Each scene shows the same named points in several views. A view is turned or mirrored, and shifted as a whole, has a little noise and may leave points out.
In the rows, 128 means zero.

Scene 1
View 1
sog: 136	105	103	152	127	145	100	127	135	118	97	138	105	122	141	165	96	122	108	130	113	143	152	123	111	119	130	91	113	107	153	148	132	117	152	150	159	138	94	101	139	146	131	78	126	107	111	120	125	120	151
dube: 142	118	120	132	128	135	142	139	123	120	108	140	112	115	127	123	119	129	135	139	136	140	123	117	119	122	126	123	128	131	137	136	116	130	124	122	150	138	117	123	117	136	126	116	119	120	108	127	141	132	139
gekem: 132	124	126	132	130	110	67	136	120	127	120	138	106	149	182	88	107	127	152	122	129	128	115	157	127	128	131	121	120	101	149	95	138	89	119	144	115	154	101	84	150	126	131	132	137	150	105	111	115	136	129
birav: 138	123	126	128	129	122	114	139	120	124	116	139	110	130	151	99	118	129	147	133	137	134	114	134	124	126	127	127	127	121	140	115	123	113	117	128	131	145	113	108	130	130	128	129	127	137	106	121	132	135	133
Risud: 146	120	115	138	134	134	111	131	129	121	116	124	109	122	141	123	115	122	124	140	119	141	128	127	107	120	130	109	127	108	141	129	130	117	140	135	146	142	103	111	127	140	136	107	120	119	117	116	123	129	136
zis: 139	116	119	135	128	133	122	136	125	122	108	139	110	122	140	123	113	128	132	134	131	138	127	125	119	123	128	117	125	122	142	131	122	121	128	131	145	140	110	112	126	137	127	111	124	124	107	123	135	130	140
ditav: 141	119	121	132	129	132	132	139	122	122	111	138	111	120	135	116	119	128	137	138	135	138	121	123	119	123	126	123	128	127	137	128	119	125	123	125	144	141	115	118	121	135	127	119	122	125	108	125	138	132	137
Mudi: 130	129	139	119	125	105	101	146	109	129	119	151	111	144	172	66	119	137	173	123	153	124	96	150	142	133	127	146	127	127	140	90	121	100	93	125	109	151	120	98	137	118	121	157	136	160	95	122	134	143	126
Poka: 142	122	123	129	129	132	143	141	120	121	111	139	112	117	129	114	123	131	139	140	139	139	119	119	120	123	126	128	131	133	135	131	115	129	119	119	146	138	120	124	115	134	126	121	120	125	108	127	142	133	137
buzus: 153	125	115	135	138	137	127	132	130	118	121	116	110	113	129	122	124	120	119	148	116	144	126	119	98	117	129	110	135	110	134	134	127	125	143	128	151	141	106	122	116	142	140	109	115	112	122	114	124	129	133
Pibak: 143	131	135	117	129	120	150	147	112	125	120	141	114	121	134	79	133	134	160	141	152	133	98	125	127	127	125	147	138	141	129	112	110	126	100	108	131	142	129	128	111	126	123	149	121	140	103	127	146	141	127
ganok: 148	118	110	142	135	141	117	129	132	118	113	122	109	115	134	138	114	120	114	142	114	144	135	120	102	118	130	102	127	107	141	140	129	122	148	136	155	139	101	115	124	144	137	96	119	110	120	116	124	126	140
sagir: 154	128	119	130	136	135	138	134	126	119	122	118	112	111	125	114	128	122	125	149	123	143	120	117	102	119	127	118	137	118	131	132	123	129	137	121	150	140	112	127	111	141	138	116	113	116	121	116	129	132	132
nep: 136	119	119	137	130	124	89	133	125	123	113	135	107	135	161	113	107	126	136	129	125	134	126	141	119	124	130	113	121	107	147	116	132	104	129	141	133	146	102	96	140	133	131	116	130	133	108	116	122	130	136
rup: 152	133	126	125	140	121	116	136	122	123	131	116	111	124	146	87	129	122	139	144	125	137	108	134	106	123	129	125	138	109	131	111	128	114	127	124	132	147	110	116	120	133	140	134	119	131	120	111	121	136	124
miniv: 143	125	128	124	130	124	135	142	117	124	117	138	113	122	139	95	125	131	148	138	141	135	109	127	123	126	126	134	133	130	134	117	117	122	113	119	135	143	120	120	118	130	127	135	122	134	107	125	138	136	131
Kap: 146	121	119	131	131	137	143	137	125	120	112	132	112	113	124	122	122	127	130	143	131	142	123	116	112	121	127	120	132	128	134	136	118	131	129	122	151	138	115	126	114	138	130	114	117	117	112	124	138	131	138
Sib: 153	139	142	105	133	121	190	153	108	124	128	136	119	109	113	62	151	137	166	153	162	136	83	112	125	127	122	164	150	158	114	114	98	143	90	87	134	139	144	151	90	124	122	165	112	139	105	132	157	146	121
bedil: 147	130	129	123	133	125	140	142	118	123	122	130	113	119	134	93	130	129	145	143	138	137	107	124	116	124	126	134	137	128	130	118	117	125	116	116	137	142	120	125	114	131	130	136	119	131	111	122	137	137	129
View 2
bedil: 132	121	110	128	130	116	133	130	115	116	139	106	127	126	134	121	142	147	125	144	116	119	119	130	138	128	130	143	122	126	115	122	140	115	114	142	116	122	133	139	136	108	156	132	121	121	129	144	127	131	137
buzus: 144	133	124	115	125	112	148	131	112	101	142	89	106	129	133	121	147	151	132	138	114	98	117	126	148	108	144	130	123	141	108	133	142	123	132	136	108	110	121	136	117	126	129	135	104	139	146	123	125	131	147
nep: 142	133	128	107	115	104	151	128	109	112	144	96	134	119	111	129	143	131	108	154	95	118	111	113	137	139	167	145	138	161	124	128	139	132	133	149	116	107	122	116	121	137	132	119	118	116	144	115	119	139	126
Poka: 140	124	118	129	126	116	139	127	113	117	140	112	118	128	134	134	134	147	131	144	126	112	112	122	138	123	136	146	123	127	120	117	139	116	114	131	119	118	129	139	129	116	139	137	110	125	118	137	118	134	135
ditav: 141	127	121	123	124	113	142	127	112	115	141	108	120	126	129	134	136	144	127	145	120	112	111	119	139	124	142	145	126	133	120	120	139	120	118	133	118	115	126	135	127	121	136	133	109	125	124	132	117	135	134
dube: 143	127	123	126	124	114	142	126	110	115	140	110	112	128	135	138	132	148	134	142	129	106	111	120	139	119	138	144	122	129	120	117	139	118	116	128	118	115	126	139	125	121	131	139	104	129	119	133	115	134	135
Pibak: 125	114	103	137	132	118	125	131	116	127	138	119	138	125	135	124	138	144	122	147	120	131	118	131	131	139	123	153	123	115	120	113	138	110	102	141	122	129	142	141	147	97	170	131	131	110	114	155	126	132	130
rup: 132	126	111	117	127	111	138	135	115	108	141	90	130	123	127	108	155	144	117	144	99	118	123	133	142	128	142	136	128	141	109	134	141	121	126	153	110	118	130	132	131	114	157	123	126	123	152	134	135	131	141
miniv: 133	121	111	127	127	115	134	129	114	120	140	110	131	124	130	126	139	142	122	147	115	122	116	125	136	134	136	148	126	129	120	119	140	117	113	142	119	122	134	136	137	110	154	129	124	116	123	142	123	133	132
Sib: 117	104	89	153	145	129	110	133	121	132	133	126	133	130	155	116	136	157	137	138	137	132	124	143	132	131	94	152	111	88	113	109	139	95	86	136	123	142	152	160	159	74	190	141	134	115	102	179	133	125	138
gekem: 133	130	121	102	113	99	147	130	110	117	145	95	159	113	98	121	152	120	90	162	75	135	114	116	131	161	173	150	147	169	127	132	140	136	134	164	118	111	129	106	131	134	152	105	138	99	153	117	125	140	116
Kap: 143	128	121	125	126	116	143	127	112	111	141	105	108	130	137	133	136	151	136	140	128	103	112	123	143	113	136	140	121	129	115	121	139	118	119	129	116	115	125	141	123	120	131	140	103	134	124	133	119	132	141
Mudi: 122	117	106	122	121	108	129	130	113	133	141	117	168	113	108	124	142	122	94	164	89	152	115	121	122	171	150	163	140	143	132	117	138	123	110	160	127	126	142	118	150	111	177	109	150	87	127	143	124	139	111
zis: 144	130	126	118	120	110	147	126	109	113	142	105	118	125	125	138	135	141	125	147	118	109	109	116	139	125	150	145	129	142	122	120	139	124	124	133	118	111	123	130	121	129	127	133	106	125	127	125	115	136	133
ganok: 153	139	135	109	118	109	157	127	109	99	144	88	100	128	127	132	143	147	131	140	115	91	112	117	149	106	157	131	127	152	113	132	141	129	139	132	108	103	114	130	107	139	110	136	94	143	145	111	118	135	144
birav: 135	126	118	119	122	110	139	129	112	118	142	106	137	122	120	128	142	135	114	152	105	123	114	120	135	140	149	148	132	142	123	122	139	124	120	145	119	116	130	126	132	121	147	124	124	113	132	131	121	137	126
View 3
dube: 134	134	127	145	127	104	147	123	148	99	127	145	120	139	123	125	143	133	119	117	135	135	147	117	129	146	137	113	144	120	128	107	128	133	125	135	141	154	156	133	128	136	122	134	124	133	120	115	119	118	125
Pibak: 143	156	140	139	124	103	161	133	127	127	136	158	126	126	129	111	143	126	122	112	144	118	117	123	131	133	114	103	131	144	133	128	109	140	129	136	138	144	132	127	142	150	116	159	127	119	108	121	148	113	131
buzus: 120	134	110	136	126	105	126	127	152	85	123	131	130	152	124	143	135	136	102	109	136	121	138	110	146	140	154	124	134	117	131	94	133	135	131	126	141	154	164	152	125	135	125	135	123	148	131	100	122	107	121
gekem: 117	155	97	129	141	110	128	162	186	107	134	156	137	168	158	145	167	154	138	130	146	82	101	118	113	98	124	156	135	156	167	112	120	137	110	150	148	124	140	134	138	138	147	128	159	120	111	105	145	126	130
Kap: 132	134	124	142	125	104	143	122	146	95	125	140	122	141	122	129	138	133	113	113	136	132	145	114	136	147	142	113	140	117	126	103	128	134	128	132	139	156	158	139	127	136	121	136	122	137	124	111	120	114	124
bedil: 134	148	128	136	126	104	147	133	137	112	131	148	128	135	127	124	140	129	114	110	141	117	122	118	136	133	129	112	131	136	133	115	117	139	130	132	140	147	143	137	134	145	120	151	127	129	117	113	139	111	128
sagir: 124	136	116	136	124	102	132	127	143	91	125	133	130	146	122	138	133	132	100	107	137	123	134	111	148	142	150	118	132	119	129	99	129	137	133	125	140	155	160	151	127	138	121	141	121	146	129	103	126	106	122
Mudi: 136	165	124	134	136	108	156	157	158	133	141	169	131	144	152	119	165	141	145	127	149	92	96	126	110	104	101	131	133	166	158	133	105	140	114	151	144	126	122	120	146	149	134	147	152	105	99	119	158	126	135
ditav: 132	138	123	143	128	105	144	129	153	101	128	146	123	143	128	128	146	136	122	118	137	125	139	117	129	138	135	119	140	125	133	108	125	135	124	137	141	150	152	134	130	137	125	135	129	132	120	113	124	118	126
sog: 115	115	96	148	135	108	120	126	193	65	117	132	121	170	132	152	152	153	125	128	128	133	168	109	121	141	161	144	155	102	136	80	148	127	114	141	147	155	181	141	116	117	141	100	133	146	133	102	92	128	120
Risud: 120	134	106	139	130	106	126	133	166	87	124	137	129	157	132	143	145	143	114	118	137	117	137	112	134	133	148	133	140	122	138	96	133	135	123	134	144	150	162	145	126	133	132	127	132	141	127	103	120	115	123
Sib: 155	161	161	138	115	100	178	122	91	141	139	158	124	104	115	94	129	110	109	101	146	128	114	125	145	147	107	75	123	144	119	138	101	143	142	126	132	151	122	128	145	161	99	181	112	119	107	127	158	103	132
Poka: 136	139	129	143	126	104	150	125	144	105	128	147	122	137	124	123	143	133	120	115	137	130	140	117	130	143	133	112	140	124	129	111	124	135	127	135	140	153	150	132	131	139	122	139	124	130	119	116	125	116	127
nep: 118	141	103	137	137	109	128	145	180	94	128	147	130	163	145	144	158	150	129	125	140	105	125	115	120	117	136	145	141	135	152	102	128	135	114	144	146	139	154	137	131	133	140	123	146	130	119	105	127	124	126
miniv: 136	147	128	139	127	105	150	134	142	113	133	152	127	137	131	122	146	132	122	116	141	118	124	119	129	132	125	115	135	137	137	117	118	138	126	136	140	145	141	132	136	144	122	146	130	125	114	115	138	116	128
birav: 129	147	118	138	132	107	142	141	160	108	132	152	129	149	139	130	153	140	128	121	141	110	122	119	123	124	126	129	137	139	144	113	120	137	120	142	143	141	145	132	135	140	130	137	138	125	114	112	135	120	129
rup: 121	151	112	129	127	105	131	142	147	105	131	141	137	149	135	138	141	135	107	109	144	100	109	114	143	121	136	127	126	140	144	108	121	140	129	130	142	142	146	148	134	144	126	149	133	137	121	103	144	107	126
View 4
birav: 135	117	123	136	115	130	131	132	124	117	130	124	148	146	141	114	104	136	130	131	149	142	127	114	142	116	119	128	119	130	122	118	135	127	108	132	145	116	136	126	117	140	123	134	125	128	124	139	122	111	138
ganok: 144	118	104	134	117	146	157	144	123	133	138	100	118	158	166	95	91	129	125	145	154	136	146	130	137	93	124	97	143	153	135	134	141	137	117	139	134	128	136	117	99	134	125	138	107	142	104	127	115	88	143
dube: 129	126	123	145	107	130	136	147	125	111	125	121	146	158	145	96	112	126	107	141	164	139	139	121	140	113	122	113	146	146	121	139	128	133	120	130	141	117	123	116	110	135	117	137	109	131	106	135	115	97	142
Mudi: 124	114	141	135	112	114	108	121	125	104	127	147	176	131	120	136	113	144	140	117	141	148	110	101	149	136	112	155	92	106	110	100	133	115	98	128	157	106	137	136	132	147	125	128	142	116	143	150	130	134	132
Kap: 137	128	120	146	111	135	139	147	125	114	123	121	139	160	145	92	110	127	103	143	167	138	141	121	137	114	121	113	147	148	128	141	130	136	124	123	136	117	124	115	113	132	113	142	111	131	102	133	113	96	145
nep: 134	108	115	127	115	134	141	131	122	126	143	111	140	141	156	121	94	136	148	131	139	142	131	119	143	103	120	117	114	130	121	113	143	125	102	147	146	124	146	129	107	144	133	127	121	135	129	137	124	107	134
Risud: 143	116	108	133	119	143	150	138	122	130	137	107	125	154	160	103	93	133	131	139	150	137	139	124	139	100	122	109	131	144	133	125	141	134	112	137	136	125	139	122	106	136	126	137	115	138	113	132	118	97	141
sog: 129	108	99	129	105	139	163	148	121	132	148	83	122	155	183	102	91	121	141	146	145	137	154	137	140	78	128	79	147	155	118	137	144	133	108	166	144	135	144	117	81	142	136	121	93	147	110	127	116	79	135
ditav: 131	123	123	142	109	130	135	142	124	113	126	122	146	153	144	103	109	129	115	138	159	139	136	119	140	114	120	117	137	141	121	133	131	131	117	130	142	117	128	119	113	136	119	136	114	130	111	136	117	102	141
Sib: 137	148	149	163	115	122	103	141	129	88	96	170	171	158	97	92	135	136	67	132	185	140	119	100	138	159	112	158	137	132	130	137	113	134	134	79	135	95	101	115	151	124	92	158	136	109	101	144	114	122	152
rup: 153	121	117	136	128	143	137	128	125	128	129	128	132	149	138	107	94	144	126	131	153	138	124	115	139	119	118	135	114	132	143	114	139	134	115	113	132	117	136	127	127	132	119	147	135	130	119	136	122	113	145
Poka: 130	127	125	146	109	129	131	145	125	109	123	126	149	155	140	98	114	129	106	139	164	139	137	117	139	118	119	119	141	143	122	136	128	133	120	125	141	115	123	117	115	135	115	137	113	128	108	137	116	102	142
gekem: 135	101	120	121	120	129	132	118	122	127	146	120	149	130	146	138	91	145	167	119	127	146	117	112	148	111	117	135	88	112	119	94	147	117	91	146	152	120	155	139	117	148	138	124	137	130	147	143	130	122	130
miniv: 133	126	130	144	114	128	126	137	125	109	123	134	154	150	132	107	112	135	112	132	159	141	128	113	141	125	118	133	127	132	123	126	129	130	116	119	142	111	126	123	124	136	116	139	124	124	116	140	119	112	141
Pibak: 132	132	139	149	112	122	113	136	126	99	113	150	166	149	117	106	122	136	100	130	166	142	122	106	141	139	115	144	127	128	122	126	123	129	119	107	142	104	118	121	135	134	109	144	131	117	115	143	119	119	143
zis: 129	118	118	138	109	131	139	143	123	117	132	115	142	152	153	105	105	129	122	138	154	140	139	122	141	107	121	111	136	142	120	131	134	130	113	139	144	120	133	120	107	139	123	131	111	133	113	136	117	99	139
sagir: 151	127	112	141	122	146	147	141	125	127	127	117	124	160	149	90	97	133	109	143	163	135	139	123	136	110	121	115	140	149	143	132	136	140	123	117	128	120	128	117	116	129	115	148	119	135	102	130	115	96	148
bedil: 140	128	128	145	117	132	128	136	126	112	120	135	148	153	131	101	110	136	108	133	163	140	128	112	139	127	117	133	129	134	130	126	129	133	120	113	137	111	125	121	127	133	113	145	127	125	113	138	118	111	145
buzus: 151	123	107	138	122	148	152	141	123	131	132	110	119	159	155	92	93	133	116	143	159	136	140	126	136	104	122	109	139	150	142	131	139	140	122	124	129	123	133	117	110	130	119	146	116	139	103	129	114	94	147
View 5
birav: 144	129	118	122	145	118	141	136	157	124	138	137	115	135	115	125	129	136	131	137	145	133	93	132	135	114	132	119	126	126	137	128	114	110	134	136	126	124	107	113	110	120	113	124	119	121	133	111	142	143	130
Poka: 133	128	124	116	145	128	132	136	141	129	133	127	113	143	114	137	128	135	117	141	154	151	103	121	129	102	134	120	110	125	131	148	111	111	124	142	123	111	113	105	123	129	119	132	127	125	140	121	132	154	125
ganok: 147	151	125	104	153	129	123	134	162	116	160	127	117	146	100	127	121	125	124	144	159	166	132	114	130	107	156	90	110	124	136	146	101	104	136	151	145	98	120	91	114	130	144	110	138	121	147	99	129	164	135
miniv: 133	122	124	128	146	122	132	137	145	132	126	136	114	135	118	132	130	140	124	135	148	141	92	126	131	110	125	126	121	124	136	137	117	116	126	136	118	125	107	110	118	130	112	134	122	122	134	121	137	145	119
sagir: 135	139	131	120	155	127	111	137	152	128	140	135	118	139	106	131	126	136	125	133	158	168	121	109	125	112	141	102	114	121	140	146	109	115	129	147	131	114	116	88	120	144	139	122	139	119	144	107	130	161	116
zis: 143	136	120	110	144	126	139	134	152	121	145	126	113	145	110	129	126	130	121	146	153	147	109	125	132	103	144	110	113	127	132	143	107	105	131	144	134	107	114	106	116	121	122	122	127	125	140	112	133	153	135
bedil: 131	122	127	130	150	123	123	139	145	134	124	139	116	133	117	133	131	143	126	130	150	148	96	120	128	113	125	123	120	122	138	138	119	119	125	138	118	128	107	104	120	138	117	134	127	120	136	120	135	149	113
nep: 158	142	115	112	145	116	147	134	171	112	158	136	118	136	111	117	125	129	138	142	143	132	105	135	140	115	145	104	130	127	138	122	107	102	144	139	140	116	109	113	101	111	120	109	120	122	135	98	143	144	142
gekem: 165	136	109	123	144	106	158	134	183	110	158	148	121	125	116	107	128	134	152	136	131	110	88	148	147	127	136	110	147	127	143	101	113	104	152	130	135	134	99	123	89	103	109	107	109	118	126	94	155	129	143
buzus: 140	143	129	115	156	127	113	136	157	124	149	134	119	140	104	128	124	133	127	136	158	168	126	111	127	112	148	96	114	122	140	144	107	111	133	148	137	110	118	88	116	141	142	117	139	119	145	103	131	162	122
rup: 142	132	127	134	155	116	118	137	163	128	138	149	122	127	113	122	129	142	140	125	146	148	103	121	131	125	131	109	132	120	146	125	117	118	137	137	126	134	107	99	108	139	127	121	129	114	135	104	141	147	115
Pibak: 124	110	127	138	145	122	130	138	134	141	109	139	113	131	123	137	135	147	122	129	147	137	79	126	129	111	113	139	121	122	135	139	125	123	120	132	106	135	102	113	124	136	103	146	119	121	131	131	138	142	109
Kap: 132	133	127	115	149	130	124	136	143	129	136	127	113	145	110	136	127	134	116	141	159	162	114	114	126	102	139	112	106	124	133	152	109	111	124	146	127	108	116	98	124	135	128	129	134	124	143	118	128	159	123
Sib: 102	94	137	153	149	127	110	143	114	159	81	142	112	129	129	150	139	157	113	119	152	150	72	114	119	108	97	154	113	118	135	152	134	136	105	130	89	144	100	106	139	159	101	165	124	120	132	149	131	147	85
dube: 133	130	124	113	145	130	132	136	140	129	134	124	111	146	112	136	127	133	114	144	157	155	108	120	127	99	138	117	106	126	130	152	109	110	123	144	127	106	115	103	125	129	122	131	129	126	142	120	129	158	127
sog: 159	161	115	85	146	131	145	131	167	105	177	115	113	156	97	125	117	115	119	161	159	159	137	124	134	97	170	84	104	130	128	149	91	91	141	153	156	81	125	99	111	109	140	101	134	128	149	95	129	164	157
Risud: 149	146	123	111	151	123	128	135	164	118	156	133	118	140	105	124	123	130	131	140	153	156	121	121	132	112	149	96	118	125	138	137	105	106	138	146	141	109	116	97	110	127	136	112	133	121	142	99	135	156	133
View 6
miniv: 145	148	146	122	127	131	118	115	144	131	126	132	109	120	121	116	132	140	121	131	137	125	141	122	134	109	128	116	129	124	149	125	124	125	121	149	115	141	141	137	136	140	108	113	140	125	119	108	125	124	127
sagir: 126	139	123	89	122	128	111	97	140	125	136	140	132	120	121	124	141	143	121	140	136	128	124	109	154	104	151	108	130	101	151	104	122	134	129	130	108	148	137	123	123	139	101	111	154	140	120	113	140	116	127
Sib: 149	189	148	158	139	147	104	125	167	124	94	145	106	109	112	103	131	146	152	107	141	121	121	139	131	106	144	131	109	167	181	114	133	101	129	187	88	153	157	133	140	142	95	131	145	117	84	103	116	104	131
zis: 137	134	140	98	122	126	123	100	138	140	141	133	125	124	126	120	140	132	106	152	130	129	147	109	146	113	126	114	135	103	140	130	123	138	126	133	120	144	140	132	128	137	116	107	141	134	125	108	139	128	126
dube: 136	146	137	104	127	132	120	97	146	141	132	139	130	122	124	115	145	132	112	150	127	129	141	110	150	113	133	121	129	111	151	128	127	133	132	143	111	151	148	129	126	136	114	113	143	136	111	106	142	121	127
rup: 137	134	135	105	121	124	112	117	136	114	135	128	109	120	119	126	127	152	126	121	147	124	129	121	134	99	141	99	133	108	144	104	117	129	115	132	118	134	126	135	135	144	97	108	148	126	136	116	121	125	128
Kap: 131	145	132	98	126	131	116	95	144	138	132	140	133	121	124	117	144	135	115	148	129	129	134	109	154	111	140	118	128	109	152	120	126	133	132	139	108	151	146	125	124	137	110	113	148	138	113	108	143	118	127
bedil: 140	149	140	118	127	131	113	113	146	126	125	134	113	118	119	117	133	143	125	128	139	125	133	122	136	106	137	113	127	123	153	116	124	124	123	149	110	143	140	134	134	141	104	114	144	126	117	110	126	120	128
ditav: 138	141	141	106	125	129	120	103	142	137	133	135	124	122	124	118	139	134	112	145	131	128	142	113	144	112	130	116	131	111	146	127	125	133	126	140	115	146	143	132	130	137	113	111	142	133	119	107	136	124	127
Mudi: 166	138	170	147	125	125	125	143	136	127	128	114	76	123	118	115	114	143	120	115	146	120	159	137	104	109	101	106	135	133	132	141	119	121	102	155	135	124	129	157	155	144	114	107	126	106	140	108	102	143	126
Risud: 130	123	130	83	118	122	119	98	132	130	147	131	127	125	125	126	139	139	108	148	134	129	138	105	149	107	137	103	139	89	136	116	119	141	124	119	122	141	130	130	126	139	110	103	147	138	135	113	139	127	126
ganok: 123	123	123	72	118	122	119	88	133	135	150	136	141	125	127	127	145	136	103	158	129	131	136	98	160	108	142	107	138	82	139	115	120	146	129	115	118	147	134	123	119	136	110	103	150	144	131	113	149	124	125
buzus: 124	132	123	82	120	125	114	94	138	126	142	138	135	122	124	126	142	142	115	145	135	129	126	105	156	106	149	105	133	93	147	105	121	137	128	123	111	147	135	123	122	139	103	108	153	140	126	114	142	119	127
birav: 146	134	149	114	123	125	122	116	136	131	136	126	107	123	122	120	130	139	114	134	138	125	148	120	131	110	121	109	135	113	138	129	120	131	116	138	125	135	134	141	138	140	112	108	137	124	132	109	124	133	126
sog: 125	110	129	61	115	118	130	79	126	150	162	132	146	132	133	126	151	124	83	180	121	135	153	89	164	118	125	109	146	66	126	134	121	157	131	106	130	147	136	125	117	132	126	98	143	149	138	110	159	134	124
nep: 142	115	145	96	117	118	126	111	127	132	151	121	110	127	125	125	131	139	101	144	137	127	153	112	134	109	118	100	143	92	125	130	117	141	113	121	135	131	126	142	135	139	115	99	137	129	148	113	129	140	125
Poka: 139	149	140	111	127	132	119	102	145	139	128	138	124	120	123	114	141	134	116	144	130	127	139	114	145	112	132	121	128	118	152	126	127	129	129	147	110	149	147	131	130	137	112	114	143	132	111	106	137	119	127

Which points are out of place in each view (at most two, in the order of its rows)? Write - if all are in place.
view 1 => sagir
view 2 => buzus, ganok
view 3 => Risud
view 4 => birav, Kap
view 5 => Poka
view 6 => -
